Each row is a point on a tangle of strands that fork, close into loops and nearly touch. The rows are in no order.
In the rows, 128 means zero.
Two points are linked if the straight distance between their rows is under 65.8.
z_735: [122 153 185 118 102 173  79 140 146 158  70 131  99 155 114 162 123 102
 125 106 132 181  78 126 111]
z_371: [102 146 178 165 158 123  92 154 137 123 115 115 110 128 145 137 152 140
 143 134 146 176  61 105  97]
z_7: [ 87  86 114 110 180 167 111 144 133 129 145 100 131 189 115 160 135  95
 109 147  94 191 108 169 117]
z_395: [114 129  81 167 149 129 110 170 150 109 149 125 142 120  95 110 189 148
 134 123  98 105 185 141 164]
z_478: [142 158 162 134 133  82 153 129 114 100 176 139 142  63 161 132 126 152
 146 142 152 104 116  81  96]
z_107: [147 112 118  97  18 134 140 129 124  87  99 178  90 139 202 164  78 162
  81 131 145 112 116 177 125]
z_807: [124 117 105 103 142 133 154  89 112  83 127 119 121 163 108 116  84 106
 130 107 121 115 152 134 114]
z_39: [131 130 108 107 121 131 151 111 100  71 183 164 179 105 132 151 115 102
 127 109  99  69 136 130 110]
z_232: [139 144  82 132 133 114  92 148 124 140 120 156 130 110  86 101 177 148
 157 111 105 101 190 120 148]
z_614: [167 133  64 126 108 110  97 113 112 167 131 177 135 111 100 101 178 145
 166 114 110  97 212  99 148]
z_520: [117 135 119 111 134 134 164  93 104  47 164 146 143 142 152 150  79 111
 130 110 115 115 126 125  96]
z_71: [118 126 115 102 107 146 151  96  93  52 168 152 165 122 141 158  97 101
 121 109  96  77 121 137 106]
z_465: [140  98 100 108 114 150 196  75 103  80 139 132 165 163 142 124  74  87
  95 105 106  77 132 169 136]
z_259: [132 107 119 112 115 161 247  55 162 146 123 103 140 209 171  91  72 143
  81 146 150 103 115 174 165]
z_933: [123 184 177 154 136 109 118 146 117 154 118 142 108 105 120 128 135 136
 150 119 155 141  91  77 132]
z_163: [ 85 105 129 146 179 134 103 152 140 114 126 102 135 151 135 170 154 121
 129 146 118 198  83 146  89]
z_432: [130 134  93 163 145 126  90 186 157 115 139 122 146 101 109 128 203 167
 125 140  98 124 176 145 162]
z_254: [ 80 114  79 172 184 140 150 151 159  97 153 100 156 148 101 102 148 111
 135 123 109 122 150 137 156]
z_270: [166 150 113 106 108 116  94 113  89 184  79 163 105  92  90 124 127 117
 159 100 141 117 159  99 140]
z_524: [129 123 115  96 115 149 158  87 102  50 155 147 147 148 146 147  80 100
 116 113 104  98 128 145 108]
z_51: [163 149  90  99 105  95 135 122  99 132 165 182 167  80 117 136 148 133
 154 124 110  77 177  91 115]
z_746: [108 116  94  91  96 138 204  84 185 164 131 100  89 228 162  99 123 188
  89 126 180 130 110 196 157]
z_962: [ 84  81 124 100 138 174 113 108 153 141 125  94  98 203 118 129 110 101
 110 141 106 178 111 187 127]
z_355: [174 107 113  81  60 135 140  97  84 116  92 168  93 105 152 158  82 134
 103 114 150 102 131 147 119]
z_703: [155 149 110 149  76  74 146 124 150 168 152 154 154  65 139 115 195 180
 144 163 126  83 202  71 135]
z_926: [125 178 192 125 105 174  90 138 131 161  70 137  99 148 119 153 125 106
 139 103 136 179  63  96 125]
z_74: [ 85 100 138 117 131 158  96  95 152 127 105 112  92 195 128 135  95 115
 133 127 113 181 108 165  99]
z_377: [159  95 105  79  81 144 142  87  79  86 130 157 135 115 134 141  90 108
 103 107 119  68 139 155 117]
z_700: [ 83 126 102 148 179 123 111 149 143  97 141 113 127 131 100 114 142 123
 139 126 122 138 137 130 123]
z_448: [146  93  82  97 115 148 217  68 122 125 100 107 133 185 142  80  86 122
  68 112 147  80 139 175 150]
z_253: [129 191 188 172 104  88 157 148 111 190 131 127 125  84 130 107 145 140
 155 130 170 128  89  69 163]
z_73: [129 140 124 150 142  88 153 140 152  85 176 131 169  72 132 108 145 149
 143 136 141  83 169  98 107]
z_600: [ 92 113 157 118 134 162  90 124 149 136 113 114 121 187 132 185 132  98
 123 129 103 215  84 175  82]
z_906: [136 101 103 108 128 160 220  62 128 106 122 109 149 186 145  98  66  90
  88 121 120  89 132 168 148]
z_473: [172 146 121  78  75 123 122  93  60 151 111 178 133  71 138 176 103 116
 137 115 128  92 128 110 128]
z_444: [175  66  78  83  66 158 130 100  70 118 128 163 147 101 157 128 122 109
  85  99 142  49 130 163 125]
z_635: [162 101 101  72  74 137 109  98  66 128 146 180 159  74 133 161 121 105
 133 112 108  65 136 130 121]
z_569: [ 96 104 102 121 170 164 186  76 137 115 128 107 131 193 113  89  81  93
 124 117 111 121 141 142 145]
z_280: [125 135 173 110 106 168  70 144 144 151  73 129  95 157 105 161 118 102
 110 107 129 175  97 152 106]
z_195: [151 140  76 137 114 117  81 137 117 163 118 167 124 105  90 108 191 150
 165 119 105 103 202 112 162]
z_798: [151 153 129 112 110  85 153 136 115 116 191 160 179  57 141 148 147 148
 135 145 123  73 142  89 104]
z_474: [115 144 138 167 153 102  88 186 151 125 133 118 133  86 115 115 178 160
 134 141 124 123 151 116 146]
z_691: [173 145  85 101  91  95 136 125 101 158 177 188 179  79 126 147 168 144
 152 131 105  73 176  87 121]
z_334: [ 83 109 114 172 186 115 136 140 153  82 152  97 148 109 133 104 140 132
 141 136 139 137 130 119 112]
z_875: [179 135 190 178 133 117  97 214 142 169 128  93 154  93 152 140 168 141
 113 158 140 163  83 119 149]
z_734: [142 135 202 189 127  88 112 166 140 167 131 107 127  69 157  91 154 151
 144 158 150 126 104  93 149]
z_289: [103 113 125 182 178 104 120 152 167  92 146  96 149  87 141  96 156 143
 136 147 139 132 144 116 118]
z_169: [133  93 130 104  95 153  88 134 142 161  59 123  58 155  91 131 114 119
  92 106 146 145 130 174 127]
z_601: [147 150 138  98 106 129  99 111 106 143  74 151  78 119  98 130  91 122
 138 102 139 133 136 112 119]
z_925: [ 74  70 115 107 172 199 147 109 149 147 149 100 135 209 125 133 120  92
 119 150  96 178 101 173 134]
z_781: [133 187 167 131 128 118 111 134 109 154  99 147 102 107 113 135 121 125
 154 113 145 138 106  79 129]
z_729: [156 152 136 126 157 128  80 211 134 148 126 118 138 129 105 182 164 117
 106 125 115 176 111 140 127]
z_919: [141  95  86 110 140 143 193  75 116 123 107 107 137 178 119  76  94  90
  97 102 124  86 159 153 147]
z_113: [121 153 143 153 153  85 122 149 143 112 152 127 135  76 127 103 146 150
 147 133 142 110 151  96 117]
z_582: [145  91  98 104 104 155 208  72 109  95 123 120 164 172 157 107  79 101
  75 113 118  69 130 180 147]
z_829: [149 172 165 128  87  67 165 131  97 166 181 152 162  50 157 155 146 139
 138 154 133  94 112  78 132]
z_633: [107 152 140 150 161  99 108 142 129 107 137 128 121 102 112 119 143 141
 151 125 140 128 135 108 108]
z_405: [135 199 173 158 103  80 157 140  97 190 137 141 130  81 130 126 137 134
 159 126 158 124 105  67 153]
z_89: [ 85 140 143 141 165 126  91 145 135 110 121 117 100 139 118 135 131 129
 139 123 130 169  96 121  96]
z_368: [138 131 105 165 153 129  92 198 168 108 144  99 152  99 121 137 190 168
 109 150 112 137 167 153 158]
z_775: [161 127 129  97  29 133 139 114 136  96  92 165  82 142 187 167  51 148
  96 129 142 131 123 158 113]
z_670: [147 146 166 177 132 110  86 200 158 154 124 107 142  77 139 130 180 165
 120 167 122 134 134 117 166]
z_804: [ 94 102  94 179 184 135 123 177 171  99 149  89 162 124 122 128 160 132
 122 150 114 148 145 148 148]
z_59: [134 141 165 156 162 122  80 205 142 143 124 105 139 106 126 159 172 135
 115 142 136 172  86 125 122]
z_993: [ 76  65 127 100 146 193 136  96 161 150 137  93 117 208 126 130 111  95
 114 150 101 175 112 186 138]
z_800: [123 102 124  96 151 160  90 161 136 143 121 112 118 178 102 170 135  82
  95 125  97 185 119 178 115]
z_247: [155  85  90  90  94 129 170  92 118 114  98 122  89 170 136  96  92 145
  77 104 161  91 142 172 123]
z_937: [103 147 162 135 138 142  91 115 137 113  98 134  89 163 129 144 108 123
 148 119 133 180  92 119  90]
z_844: [103  91 106  98 104 152 188  86 182 164 130  86  86 218 150  88 120 162
  89 132 175 132 116 194 157]
z_627: [ 86  95 136 115 119 157 112  77 171 122 116 116  89 205 147 135  90 121
 147 137 119 190 104 165 102]
z_563: [ 77 116 104 147 182 132 129 126 138  88 143 108 130 154 109 111 122 117
 145 120 120 144 134 129 114]
z_158: [134 144 122 103 137 121 136 100 103  82 138 147 112 131 118 124  97 119
 134 108 122 118 144 109  98]
z_215: [111 139 114 126 157 120 167 104 115  56 171 137 150 125 142 135  96 120
 140 117 124 117 132 114  90]
z_861: [110 116 137 179 157 109  98 167 170 105 138  91 154  78 141 102 165 154
 130 155 129 123 159 125 135]
z_366: [118 118 111 102 140 135 123 100 121 101 110 126  98 158 101 110  93 112
 134 110 122 125 151 144 115]
z_872: [117  93 113 100 174 157 106 161 134 138 144 100 141 185 112 176 144  91
 101 139  91 196 127 175 116]
z_890: [146 128 205 184 138 128 106 194 132 159 111  98 141  95 154 131 168 134
 131 140 157 166  46 106 139]
z_329: [155 125 113  78  87 131 129  96  76 100 144 177 150  94 127 159 111 108
 132 109 111  70 134 120 116]
z_19: [149 175 171 129 112  71 159 135  99 135 180 149 148  55 154 142 129 149
 141 143 143  93 110  79 117]
z_160: [136 103 143 100  98 166  81 154 142 169  69 120  84 154  89 150 120 104
  85 100 135 152 120 176 123]
z_429: [152 121 118  80  95 135 136  93  83  79 136 165 139 110 132 148  92 108
 121 106 109  83 138 136 107]
z_866: [137 185 137 133 110 102 115 134  92 203  96 153 126  91  93 124 147 125
 163 114 138 130 133  78 160]
z_871: [131 181 161 157 120 112 110 178 114 192 106 137 127  86 105 125 169 145
 143 132 139 133 105  87 169]
z_763: [ 92 111 108 122 149 154 178  61 141  78 149 117 122 204 144 120  69 114
 145 130 119 157 118 138 106]
z_114: [128 162 135 119 151  93 133 125 109  90 154 144 133 101 124 129 123 138
 150 118 137 105 141  96  99]
z_912: [ 92 127 106 130 154 142 176  77 125  63 154 121 136 173 143 128  74 111
 147 124 120 148 125 123 102]
z_672: [ 65 103 121 131 161 148 129  94 147 103 136 110 110 193 131 133 107 120
 149 134 121 185 102 141  95]
z_238: [152 127 100  81  65 119 108  97  64 168 159 185 176  61 132 182 139 114
 144 129 101  73 118 107 135]
z_995: [ 76 103  98 140 176 159 157  97 138 108 140 107 128 187 105  99 105  98
 132 120 109 135 135 138 130]
z_813: [ 95 133 163 130 126 153  82 111 150 124  93 129  95 175 134 155 111 118
 141 121 126 192  88 138  87]
z_695: [153 142  95  86  71  99 117 110  78 185 174 180 191  70 134 177 160 124
 147 143  96  81 137  88 130]
z_224: [119 187 189 140 117 156 104 146 120 170  83 134 104 138 118 143 133 115
 150 100 150 170  63  77 146]
z_108: [ 67  96  93 145 194 168 152 120 146 118 151 103 140 181 107 108 124  96
 130 130 100 156 130 141 147]
z_944: [160 131  80 105 133 106 128 117 107 112 143 163 145 117  95 101 139 120
 152 101 113  84 191 114 129]
z_189: [130 156 137 116 131 132  79 141 110 156  89 149  90 119  82 131 129 116
 143 107 129 131 135 112 128]
z_165: [131 150 164 147 151  84 144 124 125  86 163 126 134  78 159 125 119 151
 147 131 161 121 112  91  92]
z_18: [140 166 131 105 131  95 135 126 101 110 155 161 137  85 126 139 122 134
 143 122 127 102 148  89 107]
z_120: [154 148 130 142 157 123  85 214 144 138 131 114 148 117 112 169 173 139
 110 137 114 168 128 138 144]
z_848: [119  95 111 100 118 156 186  64 150 114 117  99 108 203 145  96  66 117
 105 125 133 122 140 170 135]
z_501: [ 89  98 115 109 140 157 140  78 147 112 123 105  95 197 124 110  84 111
 132 126 121 152 131 157 119]
z_881: [123 108 111 118 148 161 209  61 133 115 134 110 141 197 131  89  69  89
 113 126 115 108 138 150 145]
z_8: [163 104 119  90  46 146 148 102  96  96  98 169  87 123 168 161  73 142
  93 116 146 100 124 167 121]
z_192: [100 125 160 166 171 123  96 166 139 122 122 104 128 126 143 154 159 138
 130 134 140 184  61 129  92]
z_110: [ 91 126 103 141 175 119 147 111 137  78 155 117 133 150 115 109 109 123
 148 121 128 140 135 121 101]
z_970: [130 151 144 175 126 107  91 187 150 146 128 122 136  73 128 111 186 170
 133 160 123 116 159 115 153]
z_77: [118 145 192 175 153 111 107 159 130 136 116 111 118 100 152 122 153 140
 143 136 161 162  63 101 113]
z_611: [187 118 192 179 136 116  81 202 153 147 124  83 163  87 162 132 169 153
 121 177 128 162 100 136 148]
z_287: [110  99 101  98 117 155 220  72 175 165 114  87 108 209 146  81 108 157
  74 136 168 114 115 178 161]
z_997: [155 132 214 195 117 127 115 193 128 183 125  95 139  91 155 108 155 130
 139 151 157 157  50 102 168]
z_737: [140 106  99 101 115 149 236  65 142 135 114 106 141 200 160  91  82 141
  62 126 155  93 120 176 159]
z_103: [118 140 177 176 164  98 107 158 136 121 126 110 120  95 149 113 145 149
 141 142 155 146  91  99 109]
z_790: [136 110  87 103 143 123 140 105 113 108 123 127 124 152  88  91 113 101
 134  96 112  97 175 139 131]
z_702: [124 111 100 107 139 140 176  83 117  88 133 122 135 173 118 100  77  98
 121 111 113 107 146 142 125]
z_665: [124 128 151 108 108 164  68 145 140 163  62 127  82 148  90 150 116 102
 111 108 126 159 112 157 120]
z_61: [ 97 122  70 161 178 131 149 137 151  98 150 119 146 148  90  96 149 105
 141 111 104 104 176 135 164]
z_592: [116 137 100 125 155 126  90 153 127 118 117 136 117 125  82 107 153 123
 146 113 108 118 168 127 142]
z_325: [171 151  79 123  87  95 132 114 121 173 163 183 161  85 120 124 191 163
 161 136 112  90 208  79 134]
z_667: [119 117 124 163 180 119  93 193 155 116 139  89 150 107 133 146 172 140
 117 154 121 158 127 141 136]
z_883: [158 140 119  80  67 116 113  97  58 164 141 181 157  63 136 182 118 110
 135 126 109  84 121 103 131]
z_711: [121 116  95  91  92 134 219  83 171 138 135 103 106 220 171 102 103 185
  80 137 177 116 111 196 156]
z_244: [126 123  90 117 150 129 182  91 111  79 154 131 158 152 109 106  93  92
 128  96 109  89 159 136 128]
z_447: [110 142 115 142 157 107 160 118 124  63 175 132 154 109 127 123 116 128
 138 116 141 110 140 106  92]
z_727: [ 92  84 117 112 154 186 180  73 161 153 119  89 118 209 119  86  96 103
 109 137 116 129 126 164 156]
z_67: [ 76 103 109 130 180 153 106 149 137 114 136  98 126 166 107 141 142 104
 123 134 103 166 111 156 121]
z_594: [142 200 156 125 109  89 142 126  89 169 129 154 127  80 121 144 127 134
 159 117 146 123 115  67 140]
z_809: [ 57  80 111 126 174 183 152 101 155 129 143 102 129 200 122 121 112 104
 138 149 104 174 104 152 129]
z_536: [165 147  91  91  84  86 130 116  85 175 173 181 182  65 128 164 159 138
 147 138 100  75 157  81 123]
z_982: [113  89 110 104 118 165 210  66 176 149 112  89 110 213 146  77  87 137
  92 140 153 119 118 172 164]
z_814: [174 125 124  83  84 131 129  95  85 121  89 168  91 106 130 150  79 124
 122 107 145 106 145 124 117]
z_957: [152 172 128 109 115  81 138 125  94 143 154 167 148  75 120 146 138 142
 157 127 127 100 149  87 120]
z_920: [ 65 108 126 142 170 139 112 118 145 103 127 112 113 171 136 149 124 129
 147 137 121 191  89 136  88]
z_17: [122 100 117 158 187 124 100 190 151 113 143  88 160 114 143 166 168 132
 109 154 120 177 119 147 123]
z_677: [140 141 149  99  94 132 122  90 132 107  96 146  72 149 135 140  66 133
 130 109 137 143 128 132  97]
z_753: [151 129 133  88  92 131 134  89 110  92 102 147  87 143 140 141  62 128
 122 110 135 123 133 136 100]
z_173: [151 105 131  90  34 148 127 105 100  87 103 178  99 110 182 171  81 129
  92 125 127  91 115 161 124]
z_525: [141  86  87  99 128 141 194  76 126 126  99 102 122 179 125  77  96 111
  87 109 140  92 149 164 145]
z_449: [102  88 114 106 135 164 175  66 151 132 116  90 103 206 130  88  82 110
 106 127 133 129 132 169 145]
z_459: [136 102 122 102  18 148 126 117 112  94 102 189  91 121 201 170  86 144
  85 129 135  94 109 170 134]
z_950: [106  96 149 158 182 123  99 171 143 118 124 100 143 133 153 176 165 132
 121 147 131 196  64 144  86]
z_305: [150 140 209 193 100  91 129 161 139 192 130 104 132  71 154  87 155 140
 143 173 144 127 110  93 174]
z_991: [ 86  95 113 119 149 170 176  56 153 103 143 113 117 211 150 113  72 114
 151 137 116 165 115 146 121]
z_144: [131 129  83 130 145 122 185 114 115  75 175 145 179 133 115 118 115  97
 134 101 108  74 162 127 114]
z_442: [107 127 130 117 151 140  86 132 127 123  98 123  91 153  86 124 120 111
 126 110 114 146 133 141 117]
z_778: [132 139 181 178 147  84 114 151 137 132 132 109 126  70 157  99 142 155
 143 153 156 127 113  92 123]
z_586: [ 89 120 117 126 168 139  90 141 128 116 116 114 111 153  92 126 124 108
 126 124 111 157 122 150 115]
z_457: [145 136 119  90 125 120 135 102  90  83 137 155 125 116 121 142  93 112
 136 106 120 101 146 119 101]
z_981: [138 125 136 103 150 150  75 179 133 145 108 116 121 161  92 178 143  96
 102 119 106 183 118 159 117]
z_297: [124 101 114 105 120 170 216  50 160 135 121  96 125 209 154  91  69 131
  98 139 143 118 125 171 157]
z_955: [147 143 128 164  86  82 139 133 162 166 144 143 140  65 143 107 196 184
 135 170 127  84 203  78 148]
z_304: [132 151 150 149 139  79 141 138 146 109 163 125 146  67 142 108 146 160
 144 145 149  98 155  86 112]
z_540: [130 136  87 122 145 114 102 137 114 125 119 149 119 121  80  99 154 128
 156 106 112 103 185 120 141]
z_548: [168 129 165 177 134 115  83 195 171 138 130  89 152  79 153 134 182 171
 110 178 118 143 141 140 165]
z_283: [140 100  83 104 142 136 163  87 109 105 110 118 135 167 100  82 106  97
 118  89 118  84 170 149 139]
z_52: [123 168 172 169 139 113  98 190 130 169 121 124 128  88 119 123 171 146
 138 140 140 144 102 102 148]
z_296: [107 167 178 155 147 119 101 144 126 124 111 129  96 126 133 136 131 136
 148 116 147 165  72  90 100]
z_286: [118 144 136 117 142 135  74 157 127 142  95 136  98 133  82 136 135 118
 134 115 114 137 130 130 128]
z_317: [116 116  96 173 174 128 106 190 170  95 151  86 160 109 120 132 181 145
 120 149 107 141 163 156 159]
z_649: [134 151 207 192 111 122 132 178 122 193 124 103 133  88 138 107 154 133
 143 140 170 147  56  85 176]
z_505: [170 145 127  95  94 124 119  97  92 149  78 163  95 103 108 142  88 121
 136 102 147 114 140 105 124]
z_742: [168 127  76  93 115 111 130 112  95 117 161 174 164 103 104 125 138 124
 149 112 111  66 186 108 117]
z_365: [155 139 153 153 159 120  85 220 148 140 132 100 151 105 134 165 171 147
 109 151 127 166 113 133 136]
z_936: [128  94 110  94  88 138 182  79 163 118 121 104  82 207 157 104  75 149
  98 126 160 133 127 187 132]
z_256: [129 134  93 119 140 115 168 120 112  70 188 153 180 114 120 134 115 107
 127 104 114  77 152 121 108]
z_719: [129 164 179 166 141 126  94 194 126 166 110 121 130  99 120 138 165 134
 127 130 146 156  71  98 144]
z_701: [185 116 170 170 147 113  86 196 160 134 131  76 163  92 162 141 170 154
 107 178 116 160 128 144 149]
z_314: [101 160 162 142 148 127  99 119 127 108 107 135  95 143 134 137 123 133
 152 114 138 166  89 107  88]
z_666: [142 160 107 131 124 115  81 153 110 171  99 160 115  97  88 119 168 138
 155 120 119 118 167 103 157]
z_425: [136 125  88 111 145 117 118 115 115 110 127 137 128 128  85 101 129 118
 148 104 119 102 178 121 131]
z_752: [187 146 193 177 112 125 114 222 141 191 124  96 159  94 145 137 168 136
 117 158 147 158  84 114 176]
z_622: [115 135 144 166 169 112  88 189 147 126 133 109 133  96 126 129 166 148
 125 140 127 142 123 126 133]
z_496: [145 126 192 174 149 126  99 195 141 152 120 103 141 116 156 147 167 130
 123 141 153 177  41 120 117]
z_678: [ 79 121 134 144 177 140  93 138 142 113 127 111 116 161 125 146 135 122
 140 136 128 180  89 137  89]
z_943: [ 70 100  83 159 201 153 155 140 150 109 151 103 150 162 105 111 134 101
 137 135 107 142 137 134 147]
z_91: [101 130 100 132 165 127 107 144 131 104 134 125 116 142  87 108 143 119
 138 114 115 119 158 134 133]
z_81: [112 104 110 143 187 132 109 186 149 115 150  95 153 144 126 173 165 116
 107 154 115 193 109 152 117]
z_393: [175  79  84  83  82 145 141  94  75 107 129 157 152 113 142 126 109 101
  96 102 119  55 142 159 125]
z_277: [103 124  70 156 164 137 121 155 145 104 146 117 145 146  88  99 173 127
 137 107  96 107 183 139 169]
z_617: [177 115 109  81  59 136 122  91  63 150 108 178 126  71 144 178  95 111
 120 116 140  89 125 124 130]
z_182: [151 182 120 127 101 105 102 124  90 213  80 161 125  90  94 127 145 125
 168 112 135 125 156  79 166]
z_480: [166 158 106 114  92 113 105 104  81 208  75 164 115  81  94 131 123 120
 160 108 142 122 156  93 155]
z_229: [ 85 103 126 111 152 159  97 120 145 125 116 106  98 187 114 147 114 103
 121 131 106 181 106 166 113]
z_258: [155 141 207 189  89  75 129 141 141 190 140 108 132  69 159  74 147 143
 144 183 143 111 136  87 165]
z_720: [ 92 138 144 151 167 112 127 120 133  88 142 120 113 127 149 131 120 139
 145 129 149 152  96 109  83]
z_898: [161 146  89 138  92  83 147 123 136 158 173 170 167  77 133 123 191 171
 148 147 116  82 201  72 127]
z_941: [ 94  94 113 134 193 143 109 169 143 119 143  98 151 154 133 177 156 114
 116 153 113 200  95 156 103]
z_438: [147 160 142 111  86  73 154 133 102 150 195 158 173  43 146 162 153 145
 130 152 120  76 122  82 118]
z_239: [147 130 172 158 158 127  95 198 140 139 120 111 147 123 142 169 169 128
 112 136 142 183  64 126 110]
z_772: [153 151 111 116 112 110  88 129 100 172  90 168 110  94  87 113 140 129
 166 110 124 114 169  99 145]
z_142: [122 145 112 137 153 100 163 130 129  70 184 136 170  92 128 116 125 132
 138 120 134  86 155 100  99]
z_358: [116 184 185 153 126 139 115 152 115 167  99 139 109 122 122 131 142 122
 148 108 154 161  66  76 137]
z_392: [161 161 188 174 107 136 119 222 128 202 126 102 155 100 131 136 175 135
 120 143 146 161  73  97 191]
z_508: [130 104 113  98  97 161 175  74 105  63 146 140 160 155 150 138  74  89
  98 112  94  84 127 169 122]
z_879: [173 142  63 114  97 108 115 111 110 164 151 187 158  95 115 108 176 149
 162 119 110  90 214  83 136]
z_860: [146 124 132  98 102 141 102 104 122 140  70 138  67 136  99 125  91 122
 121 104 146 133 133 134 113]
z_391: [ 92 133 121 146 174 115 137 117 137  76 152 122 127 132 134 123 113 135
 146 125 142 146 122 114  85]
z_146: [ 68  91 119 121 154 163 144  68 159 106 137 113 110 209 148 127  89 122
 161 146 114 186 103 144 100]
z_423: [138 147 145 175  81  96 123 143 162 169 125 130 135  67 144 104 205 184
 131 171 124  95 197  96 163]
z_138: [129 117 137 186 140 112  94 172 179 113 138  92 157  73 142 106 175 167
 125 167 114 128 168 136 150]
z_507: [139 142 119 102 114 108 146 124 103  87 189 161 178  73 134 155 137 131
 136 123 115  68 138 103 104]
z_433: [148 185 142 122 112  86 134 125  87 161 130 161 128  82 113 143 132 139
 155 122 135 104 138  71 127]
z_187: [130 167 197 191 107 106 140 165 119 191 127 113 123  84 137 102 146 133
 151 138 173 138  78  75 163]
z_884: [128 187 144 149 118 112  99 157 109 194  98 148 121  93  94 126 160 131
 155 123 133 129 126  81 161]
z_849: [149 138 194 173 103  72 131 142 151 158 148 109 134  62 161  83 150 157
 146 175 141 102 149  84 143]
z_571: [145 105 115  91  98 140 164  82 113  79 117 127 104 162 140 116  64 123
 102 115 133 112 143 163 111]
z_572: [126 117 134  95 101 137 120  88 146 109  99 123  67 173 130 124  73 131
 119 116 135 153 133 155 102]
z_885: [190  59  75  84  63 152 116 101  64 142 129 171 148  85 158 130 122 112
  96 109 144  60 132 152 129]
z_128: [134  91 106  92  97 138 169  84 139 114 103 108  80 185 134  98  81 143
  87 119 155 115 140 180 121]
z_102: [127 111 120  98 111 145 147  78 132  96 110 120  88 178 133 113  69 123
 117 116 132 132 144 161 108]
z_319: [178  76  79  80  69 154 111  98  66 135 139 176 149  78 140 151 127 102
 118 116 123  58 142 138 129]
z_523: [ 79  89 112 122 172 190 168  86 152 138 136  99 126 208 118 101  98  99
 127 142 105 147 120 154 151]
z_985: [157 113 118  79  88 136 152  90 102  76 116 143 106 147 148 137  70 122
 104 112 131 103 139 155 114]
z_476: [137 143 144 175 105 106 102 165 167 148 132 124 136  69 139 102 196 182
 130 168 117 104 185 113 161]
z_290: [133 172 131 139 123 112  85 168 113 183  99 153 119  96  84 130 168 139
 155 122 120 128 143 102 158]
z_764: [ 96 122 170 127 132 158  82 133 148 134 103 125 115 183 137 175 131 110
 130 128 117 209  68 152  82]
z_266: [141 173 185 169 122 131 108 210 125 193 114 113 136  98 122 136 169 127
 131 140 145 159  70  95 173]
z_504: [133 104 126 103 105 145  88 121 130 152  69 132  63 148  86 124 107 114
 108 103 144 138 129 153 119]
z_826: [150 115 159 178 134 117  85 182 173 123 129  85 159  72 155 115 182 169
 118 179 110 130 160 137 159]
z_756: [134 171 147 123 128 120 101 134 105 159  94 152 102 102  96 131 127 127
 156 108 136 128 128  90 136]
z_43: [144 141 174 164 134  76 127 139 145 132 150 114 138  59 157  90 147 159
 146 162 157 109 140  81 120]
z_360: [ 81  79 138 110 120 172 121  72 180 142 127 103  97 210 149 137 100 119
 146 151 117 193  99 181 117]
z_693: [100 102 110 108 140 146 127  95 137 110 108 106  94 181 104 109  92 109
 125 114 117 140 138 151 119]
z_399: [118 153 130 116 153 108 132 116 117  89 143 141 114 121 118 130 110 128
 145 114 133 126 132 107  95]
z_999: [114 150 154 147 158  93 134 123 124  82 145 129 120 108 154 123 120 153
 152 128 153 144 102  97  80]
z_398: [ 97 146 143 153 168 113  97 152 136 112 131 122 114 114 122 121 145 138
 145 127 138 147 112 113 107]
z_743: [128  96  98 100  89 141 203  73 162 126 123 102  97 206 162  97  82 158
  84 133 165 115 124 190 144]
z_948: [149 151 140 115 154 144  73 196 132 150 110 128 128 144  92 178 154 109
 104 117 105 175 116 142 126]

A fork is a point with three links, a tip a point with one. Leave the first point through the second and follow the links. Name the first fork or tip that comes.
z_297; z_848 => z_360
z_617; z_473 => z_425
z_912; z_763 => z_678
z_962; z_993 => z_297
z_520; z_215 => z_304
z_392; z_266 => z_884

A piece is two or more points that can be reached from each other along the links. Count, over all rows, the pieces, the separate loops (a circle has one, a figure eight two, a Y none), the forks (points with three links) and the tips (points with one).
pieces => 3
loops => 6
forks => 16
tips => 10

Name the points in between on the shortest way along the links from the first point to the second, in order.
z_879; z_667 => z_325, z_898, z_703, z_955, z_423, z_476, z_970, z_474, z_622
z_71; z_113 => z_524, z_520, z_215, z_447, z_142, z_73, z_304
z_391; z_540 => z_110, z_563, z_700, z_91, z_592
z_991; z_163 => z_146, z_672, z_920, z_678
